A landscape with many valleys, sampled at points; each row gives a point and its height.
A ball rolls from a point to the lowest of its 2 nearest points, and stops where none of them is lower. Distance is the straight distance between rows; heights are no part of it.
j_483 h=250: [120 111 142 108 122 130  86  83  63 104 156 122 118 141 148 220 151 142
 119 177  90 102 115 129 135 135  89  72 125 154 111  91 133 132 171 117
 126 110 142  96 127 120 141 124 137 166 103 126 142 140  95 133 138 102
 106 127 160  99]
j_862 h=605: [168 116 108 157 142 111 146 144 208 121  81 132 128 137 104  60 141 116
 137  83 145 179 161 133 141 159 117 159 118 122 152 147 112 180 147 168
 149 128 116 158 168  80 119 147 103 124 161 131 115 125 115 139  93 150
 131 126 117 156]
j_700 h=689: [138 155 111 104 154 109 144 128 165 142 113 129 139 107  73 133 120 145
 104 125 124 177 142 132  97 168 141 163  89 129 120 116 128 146 163 129
 157 101 146 145 125  89 114 154 170 131 132  90 112 108 120 126 136 155
 121 137 140  99]
j_101 h=662: [151 131 102 129 149 116 133 142 156 178  97 133 117 147 110 110 107 125
 103 123 116 155 147 181  83 168 179 146 133 171 144 157 118 193 146 164
 139 106 192 139 139 103 119 102 117  95  92  94  81 147 122  85  85 123
 135 151 132 144]
j_63 h=275: [118 131 136 125 113 147 131 153 114 130 100 161 117 142 147 119 114 121
 114 119 152 102 146 136 131 109 126 108 156  96 118 135 130 122 125 188
 129 127 141  99  94 127 132  85  97 126 100 116 149 130 117 140 138 107
 131 142 101 124]
j_296 h=596: [109 146 142 138 121 107 159 136 140 152 110 162 168 108 131 124  98 111
 153 107 136 125 106 111 108 130 142 190 144 104 135 117 130 106  73 104
 164 142  65 121 105 145  96 134 171 130 164 147 180 105 137 152 164 166
 152  91  92 130]
j_560 h=451: [120 153 143 109 154 128 131 131  84 135 165 126 177 116 145 163 101 114
 109 129 129 106  90 155 118  88 107  84  99  98 122 152 134 129 125 129
 107 138 165 163 114 183  97 110 148 141 100 175 188 105  77  84 143 141
 120 132 130 100]
j_19 h=273: [145 105 103 160 155  86 113 118 123  56 149  91 164 124 139 150 136 111
 124 123 128 135 106 115 143 138  81 154  90 127  94  80 145 134 130 104
 114 108 152 139 148 139 140 150 132 142 131 128 120 125 132 115 166 144
 101 189 138  94]
j_306 h=455: [157 121  99 139 140 129 107 130 153 120  74 120 111 168 143 108 154 154
 150 128 156 163 164 109  94 164 127 148 136 110 107 101 137 136 155 195
 138 122 179 143 135  88 146 138 122 127 106  99  90 120 146 138  91 116
 122 183  96 156]
j_864 h=604: [147  91 136 126 110 138 110  76  55 105 138 136 117 162 209 155 153 125
 163 143 165  70 129  94 125 121 101  98 165 114 114 119 158  95 125 172
 118 144 139  91 146 159 110 118 119 154 121 149 156 127 122 141  87 125
 153 145 105 154]
j_987 h=498: [107 115 136 127 155 143 116 138  78 107 154 136 206 145 158 222 118 114
 136 133 111 107  81 127 104 107 108 113 117 108 103 102 108 132  94 109
 120 133 128 121  95 181  99 110 160 121  92 174 163  94  88  91 139 148
 124 143 113  87]
j_649 h=204: [ 76 125 116 139 145 119  99 104  94  86 156 137 136 156 137 162 151 149
 155 161 104 124 135 119 139 131 149 132 127 127  87  58 108 104  90 109
 160 110 114 125 110 142 180 111 181  94 139  81 114 138 165 140 165 112
 113 111 106 128]
j_160 h=330: [138 120 127 137 139 131 143 173 151 100 112 100 109 126 119  49 150 158
 118  77 143 117 163 121 149 126 117  92  97  85  87 121 182  93 162 174
 141 125 130 129 118  77 153 157  93 132 139 104  83 128 147 172 148 118
 104 166 121 122]
j_107 h=749: [100 115 138 130 114 181 133  96  61 136 162 166 134 168 167 191 138 102
 157 160 145  45 115 100 140 113 136 145 173 123 147 117 128  90  64  87
 129 152 121  95 103 200 163 104 133  54 131 127 140 143 149 118  91  89
 175 127 112 162]
j_736 h=768: [123 129 113 166  95 126 177 131 118 152  95 144  80 124 133  78  96 100
 141 144 155  96 143 123 138 131 142 186 169 129 143 129 153 110  95 121
 137 171 103 103 105 149 162 125 112  97 132 107 124 159 151 156 139 103
 161 141 112 158]
j_303 h=463: [119 174 148 112 138 132 144 167 158 136  87 144 145 126 105 104 144 170
 117  92 159 139 151 138 104 119 138  90  95  84 110 120 145 112 178 202
 161 103 144 145  98  78 121 126 133 153 114 126 146  98 106 151 145 130
 107 134  97 118]
j_591 h=386: [135 124 149  87 125 166 110 156 146 136 111 125 144 124 140 178 159 157
 128 117 145 164 106 109  94 119 110  80 122 113 114 125 108 113 160 136
 128 133 134 118 122  84  90 142 126 175  98 143 138  89 127 136 119 136
 120 113 142 114]
j_198 h=516: [123  95 111 163 138  96 144 155 148 147 106 144 134 135 147  62  86  90
 132  83  93 133 133 142 134 151 165 191 156 156 118 138 110 168  64 130
 155 134 104  92 132 122  97  94 117  87 155 101 122 155 158 132 139 157
 146 106  96 144]
j_853 h=503: [116 118 131 165 110 130 131 131 134 159 136 145  86 151 128  52 120 107
 129 128 107 106 184 144 162 109 153 107 171 121 135 147  74 152  71 164
 139 150 110 127 130 144 142  70 123  71 147 120 114 154 159 120 135 106
 135  89 116 159]
j_782 h=541: [142 125 129 154 136  92 152 128 142 152 103 166 144 127 148  67  87  97
 146  78 123 119 140 155 129 146 149 163 152 126 138 169 129 166 100 168
 163 115 111 128 143 133  85  93 122 118 158 143 169 136 112 134 124 166
 141  94  84 156]
j_764 h=496: [133 105 127 125 116 170 124 147 110 118 129 107 143 109 168 175 114 120
 107 134 164  81  66 101 140  92  93 105 130 124 101 142 157  86 101  64
  96 148 133  94 131 145 123 140  91 142  86 148 143 114 144 109 144 113
 134 180 146 128]
j_445 h=403: [121 124 142 133 118 122 162 179 154 164 146  73 122 101 132  55 118 155
 129 115 112 128 117 103 152  96 167 121 106 132 103 163 143  87  91  76
 108 134 116 119 130 122 113 155 134 120 164 135 112 145 166 137 158 151
 119 114 129 125]
j_835 h=295: [114 145 159 110  96 148 160 153 140 154 144 134 138  84 118 120  78 119
  99 113 131 102  94 127 161  77 128 130 131 117 148 181 136 104  86  64
  98 139  75 126 131 173  97 120 112 127 142 173 167 124 113 120 167 143
 144 106 136 108]
j_401 h=53: [ 84 139 112 134 157  89 134 142 128 120 148 116 135 129 123 100 123 152
 127 125  94 141 133 133 122 149 182 147 100 122  71  88 126 106  99 115
 158 114 138 117 117 116 141 119 176  89 148  68  91 134 166 130 170 150
 116 122 110 127]
j_720 h=304: [ 77 113 128 143 131 121  95 125 105  61 132 163 138 150 133 187 156 152
 141 142 126 107 127 119 138 144 117 131 137 111  86  33 127 105 124 130
 158 112  89  80 102 125 159 115 145 133 121  95 135 128 132 163 197 104
 115 147 107 101]
j_418 h=402: [111 138 143 130 100 136 101  66 109 142 178 135 108 132 109 148 162 132
 153 160  93 114 140 128 167 119 134 105 149 126 150 123  86 120  86  67
 137 114  73 134 125 174 146 112 162 120 178 136 140 140 166 130 150 115
 118  41 126 148]
j_920 h=645: [173 123 118 125 156 116 170 152 155 126  69 162 166  96  96  96  95 112
 120  62 147 134 130 148 110 147 126 170 105 156 143 177 175 175 162 167
 157  96 107 134 146  93  59 141  91 150 147 134 159 109  87 129 116 183
 133 128  95  93]
j_743 h=371: [110 102 119 130 127 102  99 118  77  75 120 142 143 154 144 196 152 170
 147 139 127 113 122 115  90 176 121 144 107 131  70  35 152 116 151 154
 145 107 134  79  81 118 121 134 156 151  88  93 108 111 121 152 162 128
 120 186 101  96]
j_86 h=458: [117 104 107 154 132 120 110 136 153 110 133 126  90 162 118  75 126 108
 113 125  98 144 176 140 168 132 131 119 153 124 118 111  65 168 104 161
 147 131 111 124 141 119 156  85 128  83 147  95  93 156 153 123 145 119
 114 109 124 136]
j_842 h=404: [115 153 140 112 144 129 135 162 111 130 159 113 149 100 124 124 103 126
  88 121 131 110  97 146 143  93 126  93  87 114 105 147 146 115 130 112
 106 131 157 143 114 136 117 123 122 140 100 134 148 124 115 102 161 131
 109 139 144  96]
j_951 h=644: [133 157 125 126 128 123 136 141 184 184  70 169 127 152 100 113 104 131
 118 116 129 167 157 160  96 161 170 183 148 140 148 144 102 170 124 147
 170 121 138 145 120 104 105 103 148 114 113 115 137 131 124 116  89 123
 151 111  96 163]
j_775 h=538: [103  87 133 136 128 130 116 120  49  93 146 161 183 145 205 184 122 121
 169 117 133  81  89 110 119 115 126 126 136 123  83  99 142 101  68 121
 130 136 111  84 106 180  94 104 141 110 113 141 161 112 129 127 146 151
 150 134  84 119]
j_359 h=164: [138 123 138 114 168  97 109 117 124 121 148 121 125 127 146  71 168 151
 169 117 116 171 157 142 102 151 152  86 121 140 152 140 134 139 187 191
 120 116 161 163 171  73 123 156 115 140 134 130 104 125 112 131  93 125
 116 114 139 167]
j_174 h=385: [115 136 137 115 133 130 124 153  96 115  98 150 170 137 125 202 136 157
 121 128 142 121 109 132  69 138 119 126 108 105  85  84 140 126 158 167
 131 116 139  99  63 117  92 121 145 161  72 128 153  87  98 126 162 138
 112 169  97  71]
j_554 h=338: [117 112 124 115 113 150  90 155 137  93 114 124 102 160 124 151 148 138
  91 129 123 130 150 117 140 121  98  85 141 110 101 105 102 134 158 177
 126 118 129 105 113  93 158 109 100 136 102 102 108 136 133 141 154  95
 102 149 133 105]
j_7 h=625: [148 119 141  95 122 148 146 146 132 125  86 162 138 102 123 134 102 113
 109  85 152 136 112 147 107 121 113 119 125 138 140 172 142 162 162 173
 133 106 111 117 131 104  65 114  78 163 113 140 165 107  82 137 127 160
 127 123 114  96]
j_955 h=705: [137 136 117 129 104 157 129  94 114 137 102 137 123 143 141 184 135 122
 140 172 161 124 120 100  94 141 121 159 147 120 132 111 130 108 132 108
 128 152 154 121 110 139 140 142 149 146  98 120 126 114 135 134  82 106
 144 149 125 154]
j_713 h=563: [149 129 152 113 125 111 150 110 124 154 110 163 150 115 159 104 111 125
 156  87 146 127 121 124 106 125 130 142 146 108 141 167 130 132 108 160
 157 118  93 138 141 139  67 114 140 148 160 163 188  99 108 141 126 168
 147  78  88 153]
j_742 h=466: [141 103 119 167 111 111 194 144 123 138 139  75  93 108 141  33 109 124
 140 126 115 100 122 104 162 116 149 150 133 158 133 165 160 106 106  91
 103 142 101 103 148 145 136 164 109 115 179 126 109 173 161 143 146 145
 131 127 121 136]
j_947 h=687: [167 111 149 142 147 121 167 157 158 179  95 158 129 123 146  50 116 134
 155  66 142 146 135 166  88 148 181 139 147 183 177 193 160 149 144 176
 154 115 134 147 179  81  84 127  73 123 142 158 127 123 112 109  77 130
 155 104 113 188]
j_867 h=280: [129 151 132 117 160 136 110 127 128 150 114 127 170 181 143 193 147 159
 149 153 121 161 136 123  81 120 126 108 128  94 127 120  96 138 135 170
 128 124 171 171 110 137 130 118 172 136  99 164 148 101 102 103  86 134
 113 124 109 126]
j_533 h=560: [161 123  96 155 123 115 171 112 146 106 128  90  99 101  78  95 118 105
  91 139 133 131 127 137 156 142 104 167  96 152 156 145 159 158 168  98
 107 128 126 143 150 121 164 173  94 130 152 108 100 153 118 131 129 126
 120 163 165 106]
j_362 h=729: [110 101 117 133 105 171 136 103 101 136 149 135 116 131 152 184 132 115
 146 173 136  74  84 103 132 119 147 157 160 175 140 108 137  87  82  45
 124 152 118  77 114 172 168 134 119  89 109 109 110 153 184 121 103  87
 167 144 154 167]
j_682 h=617: [145 109 148 100 131 133  92  86  83 120 163 114 141 141 195 147 168 125
 180 136 144 126 107 102 110 117 100  70 150 117 150 150 131 102 146 157
  92 149 143 136 181 136  96 149 117 162 132 182 147 107 110 122  73 140
 143 109 141 176]
j_581 h=703: [123  92  98 143 115 145 148 116 134 115 134  95  99 106 140 150 130 137
 124 167 138  90  81  94 139 122 138 162 141 176 121 109 154  91 114  47
 118 140 117  78 129 143 174 169 106 120 111 101  92 161 188 126 147  93
 142 179 166 148]
j_44 h=493: [154 108 118 158 142 125  97 150 139  94  90 112 148 175 184 124 140 127
 153 105 177 130 141  95 128 123 106 132 150  86 100 115 137 130 111 194
 116 144 161 127 140 127 127 113 100 136 110 147 126 108 140 130 104 130
 128 180  89 140]
j_952 h=569: [142 139 131 127 133 118 112 145 204 126 108 141 139 132 101  98 135 119
 119  91 130 177 151 145 147 136 116 117 125 116 168 151  75 183 143 171
 141 118  97 166 158 103 108 117 116 143 160 161 146 115  97 127 107 154
 121  94 129 135]
j_485 h=313: [ 99 134 148 129 126 138 136 152 127 133 160 104 144 114 153 125 136 153
 135 135 128 105  99 104 159  74 144 106 112 111  93 122 128  70  77  64
 124 139 114 121 114 155 134 131 150 119 133 138 136 125 176 123 172 119
 119 106 126 133]
j_102 h=405: [160 135  92 167 133 128 158 151 174 124  76  93 120 129 108  65 129 124
 113 104 163 140 160 115 127 152 115 163 113 101 112 130 170 126 147 147
 131 134 157 145 131  90 167 163 102 113 136  95  78 136 148 148 125 129
 121 200 117 132]
j_926 h=531: [130 172 110 125 135 131 102 121 161 151 136  89 106 118  82 109 117 134
  95 162 106 174 151 143 151 125 126 115 114 135 138 142 108 137 138 100
 106 129 169 204 158 120 187 147 149 106 127 126  80 135 132 108 107 100
 117 137 168 137]
j_847 h=103: [151 131 130 109 152 104 119 107  96 151 158 123 117 123 158  96 136 125
 149 143 122 142 126 146  98 137 154  94 127 156 154 159 149 140 159 164
  94 133 205 158 152 126 120 133 117 132 102 128 115 141 112 101  69 123
 134 129 156 161]
j_677 h=594: [130 113 154 108 123 142  91  88  79 144 173 115 102 133 177 110 187 136
 194 146 129 128 140 117 117 121 130  58 168 143 166 156 116  97 144 164
  79 163 144 136 159 116 121 145 105 133 136 163 119 127 142 121  67  99
 146  97 153 195]
j_422 h=399: [111  83 115 137 129 132  87 130 101  89 138 139 103 183 156 138 155 129
 132 143 107 118 167 124 156 123 120  96 166 126 100  93  83 147 115 184
 136 125 117  89 120 123 151  76 122 107 130  95 115 156 152 135 145 106
 116 119 109 120]
j_290 h=472: [143 186 130  88 136 131 103  94 139 164 153 117 113 105  88 148 130 139
 115 159 100 174 143 158 128 137 129 103 118 148 171 147 110 146 163 102
 111 140 158 179 143 135 142 148 170 138 122 155 126 124 102 115  87 132
 128  79 182 121]
j_227 h=681: [148 167 131 128 115 132 153  87 142 148 120 128 144 127 118 163 122 113
 142 160 161 144 115 105 108 122 114 166 131 105 157 130 122 108 122  90
 127 152 130 165 132 167 129 153 179 144 133 164 155  95 114 120  87 132
 150 115 132 159]
j_128 h=408: [113 147 147 108 119 135 145 158 138 121 110 127 115 112 111 105 142 168
 115 108 148 125 142 119 124 123 138 109 102  89  78 103 152  79 155 146
 156 117 122 106  89  85 131 139 132 146 127  94 117 107 144 170 170 123
 108 130 116 117]
j_680 h=526: [130 144 141 129 112 128  99 119 195 165 121 140 117 147 111  84 141 136
 143 116 115 173 163 148 143 134 148 120 152 116 169 157  52 159 104 146
 142 137  86 169 149 122 116 104 145 114 163 162 133 123 133 124  92 133
 133  58 121 177]
j_975 h=241: [139 105 143 133 151 116 152 151 136 121 137 113 111 102 120  26 152 133
 149  79 125 130 163 141 140 123 140  74 102 125 141 162 158 131 175 176
 119 126 116 148 152  81 126 157  82 140 161 127  92 136 121 153 114 133
 114 120 139 144]
j_497 h=627: [129 109 133 130 103 120 152 111 147 130 125 137 133 101 129 137 129 116
 149 122 129 147  94  96 129 139 127 186 136 141 136 116 115 110  94  62
 145 134  52  98 138 135  87 156 149 153 175 136 157 115 157 156 148 169
 142  81 117 130]
j_478 h=575: [113 114 144 132 133 135 105  80  38  98 176 136 151 174 188 193 158 135
 164 161 126  64 125 107 146 108 109  89 137 106 101 102 129 100 106 136
 127 130 139 110 122 181 141 102 156 124 130 149 167 129 118 121 118 116
 133 118 105 133]
j_194 h=474: [128 127 143 112  90 140 162 147 158 164  99 141  79 104  92  73 126 141
 119 118 135 135 153 132 126 124 153 131 130 130 133 148 133 124 148 135
 147 128  98 111 104  93 123 134 117 132 138 101 107 134 139 163 133 117
 131  97 126 134]
j_117 h=317: [122 144 121 111 144 157  76 112  94 121 152 101 145 151 128 252 142 131
 113 187  77 122 113 142 120 125  84  90 120 154 127 103 116 140 147  88
 109 119 165 137 113 147 168 123 152 124  89 148 127 136 101 101 120 104
 104 130 169  91]
j_797 h=771: [120 127 139 138  84 145 145  94 102 169 134 165  99 148 148 121 126 104
 160 139 139  82 138 117 135 124 145 169 179 115 155 145 118 105  57 105
 136 165  90 113 110 187 136 104 138  77 156 124 149 142 158 135 109 104
 179  85  99 174]
j_632 h=314: [ 92 123 139 144 141 121 101  62  97  88 170 143 146 144 131 203 162 129
 159 170  98  95 114 126 165 115 103 120 147 131 134  65  99 118 105  75
 154 102  80 118 133 168 168 121 173 132 160 134 157 137 134 139 168 109
 112  88 127 140]
j_95 h=609: [129 148 106 137 121 126 133  96 153 113 138 109 115  95  66 178 118 108
  92 163 130 136  95 149 149 140  99 174 121 162 165 114 127 147 141  53
 105 125 109 137 143 148 164 151 115 133 127 129 127 143 117 109 146 109
 125 147 181 100]
j_219 h=649: [130 172 114 131 129 120 156 115 165 133 114 136 148  98  64 160 105 112
 110 151 147 158 111 127 108 146 127 198 114 135 161 106 122 134 126  76
 133 145 111 154 121 136 131 162 169 144 134 135 148 107 115 120 128 142
 141 138 145 102]
j_153 h=182: [132  87 128 131 117 108 119  78  63  84 149 138  98 120 148 144 134 114
 134 151 122 105 128 133 137 149 108 126 131 151 117  99 151 138 165 136
 133 113 134  91 129 131 128 127 118 164 128 102 133 145 107 150 141 121
 120 131 138 120]
j_312 h=232: [ 98 128 152 112 106 152 142 174 125 151 135 148 136 105 151 120  99 116
 108 104 122 105  99 121 143  83 144 123 146 119 118 158 127  95  66  86
 114 139  96  91 103 151 110  95 111 106 122 132 151 129 153 126 163 128
 142 106 119 117]
j_427 h=406: [140 125 129 121 125 141  88 147 157  73 122  96 122 134  99 146 160 138
  73 106 123 142 140 116 152 126  60  83 108 107 107 106 126 133 180 144
 117 105 135 144 140  80 173 145  91 143 125 118 105 132 120 141 165  96
  94 176 161  84]
j_586 h=181: [154  98 116 131 163  98 126 145 116  78 132 113 155 115 127 105 126 124
 113  82 123 133 126 139 128 143 106 124  77 122  93 123 167 150 171 165
 124  90 152 123 135 105 102 138 103 146 128 105 116 123 107 133 149 165
  99 164 123  84]
j_532 h=556: [123 126 152 110  89 157  91 106 124 173 156 121  68 119 109  95 163 149
 156 155 110 146 165 138 139 112 133  65 162 149 176 158  87 124 146 138
  93 166 114 154 141 119 139 125 109 113 139 159  93 134 139 127  89  85
 136  72 168 173]
j_138 h=217: [109 146 141 106 129 159 107 132 114 151 133 144 130 176 138 170 129 130
 124 152 113 121 143 138 121 106 127  96 149 103 142 144  91 140 119 163
 116 134 155 135 107 153 142  79 130 118 107 137 145 131 108 109  92 111
 127 106 118 130]
j_989 h=360: [146 156 160 109  97 125 159 120 148 177 157 110 123  78 106  97  97 135
 120 129 127 123 107 129 159  92 141 138 116 133 172 190 133 111 112  64
  96 146  91 152 150 171  89 153 138 145 164 194 154 124 113 120 117 158
 147  85 157 124]
j_386 h=578: [113 173 113 123 119 129 130 139 175 159 118 124  89 120  55  88  99 121
  69 140 110 151 172 163 146 135 148 124 114 131 138 140  99 163 141 130
 129 124 136 174 136 112 176 117 138  94 123  99  81 149 119 117 131 103
 118 135 150 120]
j_929 h=154: [134 140 131 114 137 140 121  87  72 158 163 129 117 162 166 139 129 122
 147 167 122 103 133 133 116 115 138 106 147 129 153 155 130 122 120 149
  98 150 204 155 128 177 144 101 137 106 105 140 128 139 119  98  54 106
 149 124 138 165]
j_932 h=632: [ 79 163 121 138 104 131 143 160 188 149 113 143  95 119  60  96  96 126
  91 138 108 142 154 143 152 129 168 170 135 121 139 111  98 129 102  89
 143 128  75 133 109 123 168 117 154  87 141  90  97 152 143 138 168 109
 128 122 126 121]
j_823 h=476: [123 152 137 119 112 113 116  89 143 159 147 146 110 126  96 104 133 133
 133 142 102 155 158 146 142 141 154 141 137 125 155 136  81 146 112 104
 149 123  91 151 123 137 121 113 175 132 166 124 139 136 137 137 121 142
 125  52 123 145]
j_421 h=432: [116 140  98 149 152 113 111 111 137 115 152 120 142 144 120 147 105  98
 128 154  99 149 123 130 134 137 145 173 126 138 138 106 102 145  90  81
 124 134 145 147 131 169 158 115 161  98 129 110 109 135 144 104 110 134
 130 131 134 129]
j_519 h=373: [105 140 106 139 151 141  84  98  93 107 154 120 130 164 120 210 121 113
 122 190  87 116 129 136 140 126 111 133 141 148 138 100 109 149 117  93
 115 119 160 149 116 169 196 106 150  93 103 118 115 151 119 100 117  83
 117 145 146 114]
j_917 h=748: [137 138  98 174 110 112 196 153 133 130  75 123 117 110 124  86  85  96
 140 119 161 103 117 109 125 154 130 216 146 129 143 127 198 104 120 118
 132 156 103  97 117 132 146 163  97 123 140 119 138 151 135 168 145 137
 153 177 102 125]
j_391 h=341: [137 134 143  91 145 137 112 139 103 131 113 118 160 144 141 201 161 174
 127 135 135 146 112 125  68 129 106  79 103 115  99 112 132 127 183 178
 123 118 167 133 107  94  96 140 140 183  77 154 144  93  94 119 123 133
 103 150 131  88]
j_58 h=484: [121 107 110 156 139 102 134 135 132 136 149 113 136 135 161  86 104 102
 136 116  94 132 120 120 147 124 167 163 141 146 121 137 103 138  56  89
 128 148 126 110 144 158 125 110 135  86 159 112 111 150 178 109 124 151
 142 104 120 145]
j_608 h=420: [155 161 133  96 128 122 135 108 137 153 164 111 120  72  93 122 115 118
 106 136 121 149 112 149 149 120 123 116 103 155 176 174 134 142 157  88
  97 137 132 157 159 142 101 154 126 162 136 170 143 123  99 113 105 154
 135  90 185 109]
j_891 h=340: [167 119 117 149 134  91 111  82 119  67 128 112 142 129 117 162 150 111
 117 143 136 142 133 116 133 153  55 142 103 129 127  92 146 151 184 135
 114 104 158 158 154 116 143 163 134 177 136 143 137 119  91 134 132 131
 105 178 143  99]
j_273 h=492: [127 143 137  84 137 132 114 170 170 114 147 106 116  95  62 115 147 140
  77  88 106 153 140 138 148 120 103  65  75 124 126 146 132 140 191 142
 127 101 121 154 139  71 127 153 112 138 135 115 100 124 111 131 154 130
  98 120 178  79]
j_234 h=667: [131 111 118 135 105 130 157 109 154 116 133  96 110  96 121 137 142 138
 135 146 130 133  89  91 151 132 121 170 123 164 130 108 138  92 127  39
 130 123  86  95 149 125 135 185 134 148 152 121 114 136 167 147 147 134
 129 131 155 130]
j_958 h=509: [ 98 145 133 107 149 101 122 150 144 130 114 152 136 154 112 113 138 170
 121 102 106 149 158 155 106 146 162 106 105 108  91 108 109 144 163 207
 176  80 146 126 101  83 111  91 153 125 127  91 128 122 108 135 156 144
 100 106  95 113]
j_169 h=735: [125 152 113 119 149 118 166 165 173 119 130  97 152  87  50 123 117 135
  79 111 132 146 120 123 130 142 115 159  71 128 123 123 151 117 148  88
 131 107 114 132 127  93 131 176 139 129 150 100 115 124 130 126 177 155
 109 167 153  65]
j_45 h=675: [158 122 125 134 165 116 136 165 160 162  97 150 135 142 120  88 128 144
 127  89 131 158 145 184  72 169 178 112 127 182 164 173 145 180 175 190
 149  90 182 145 165  76 104 109  78 121 112 130 103 134  97  85  84 127
 132 140 122 155]
j_565 h=728: [140 135  99 163 113 114 153 113 119 109  86 133 134 117 135 145 120 107
 142 145 176 115 109 100  86 167 122 205 129 127 119  86 189 102 142 115
 136 141 140 110 108 129 141 166 135 150 105 107 121 123 139 150 133 135
 139 201 110 127]
j_772 h=517: [134 144 115 154 130 103 179 118 122 130 144  96 109 103 116  74 102 112
 118 150 132 111 123 126 155 119 141 157 108 134 144 146 167 123 131 101
 109 135 149 143 141 153 161 149 126 129 151 117 124 157 131 126 135 128
 126 150 140 133]
j_298 h=111: [143  79 118 132 139 104 114 118  64  67 131 132 141 112 165 138 105 105
 124 108 133 102 107 142 126 139 101 122 103 142  96 124 170 156 147 159
 103  98 150 102 123 142  84 118  91 158  96 122 134 127  91 125 148 162
 109 183 109  85]
j_792 h=555: [123 115 147  90 112 167 103 171 150 123 144 116 104  97 108 114 129 120
  93  99 115 140 117 139 153  96 107  50 120 140 137 167 103 139 161 134
 103 123 106 124 139  97 108 121  72 148 115 141 116 131 116 124 142 128
 111 104 173  99]
j_770 h=459: [108 116 119 128 135 146 111 156  99 110 142 121 144 124 152 182 122 124
 110 145 137 102  85 123 117 112 132 121 113 132  93 111 145 103 106  92
 112 133 158  94  92 143 136 117 115 121  80 103 120 126 148 114 149 110
 131 170 141 108]
j_542 h=522: [150 116 110 162 149 114  85 125 104  79 130  90 166 175 188 168 146 134
 152 140 155 119 125  91 126 119 103 124 119 103  84  98 136 117 108 155
 102 140 191 148 131 149 142 130 139 132  95 150 123 108 144 103 100 123
 122 193 107 126]
j_944 h=595: [138 106 165  76 118 167 110 145 136 138 134 130 125  87 144 116 125 125
 132  83 137 151  97 132 128  98 113  70 134 144 151 190 122 128 135 128
 102 130  96 130 160 106  55 132  73 159 126 170 145 106 110 129 114 161
 130  91 149 128]
j_619 h=623: [117 152 132 125 120 128 134 160 188 160  80 170 155 133 105 138  96 112
 123 103 128 155 132 129 106 143 151 202 151 117 143 125  96 145  85 109
 159 143  88 124 103 121 104 112 156 112 127 126 157 114 137 135 125 138
 155 100  99 137]
j_270 h=518: [130 116 155 115  72 163 130 126 128 166 125 142  58 115 106  90 139 134
 124 142 139 121 156 132 141 103 128  87 156 129 153 154 106 123 141 148
 117 154 106 119 116 121 136 112  96 123 126 128 113 136 135 145 123  87
 134  92 150 156]

Where does a ball stop that starts at each point below?
j_736 | j_312
j_700 | j_312
j_107 | j_296
j_920 | j_298
j_386 | j_312
j_947 | j_298
j_7 | j_554
j_864 | j_842
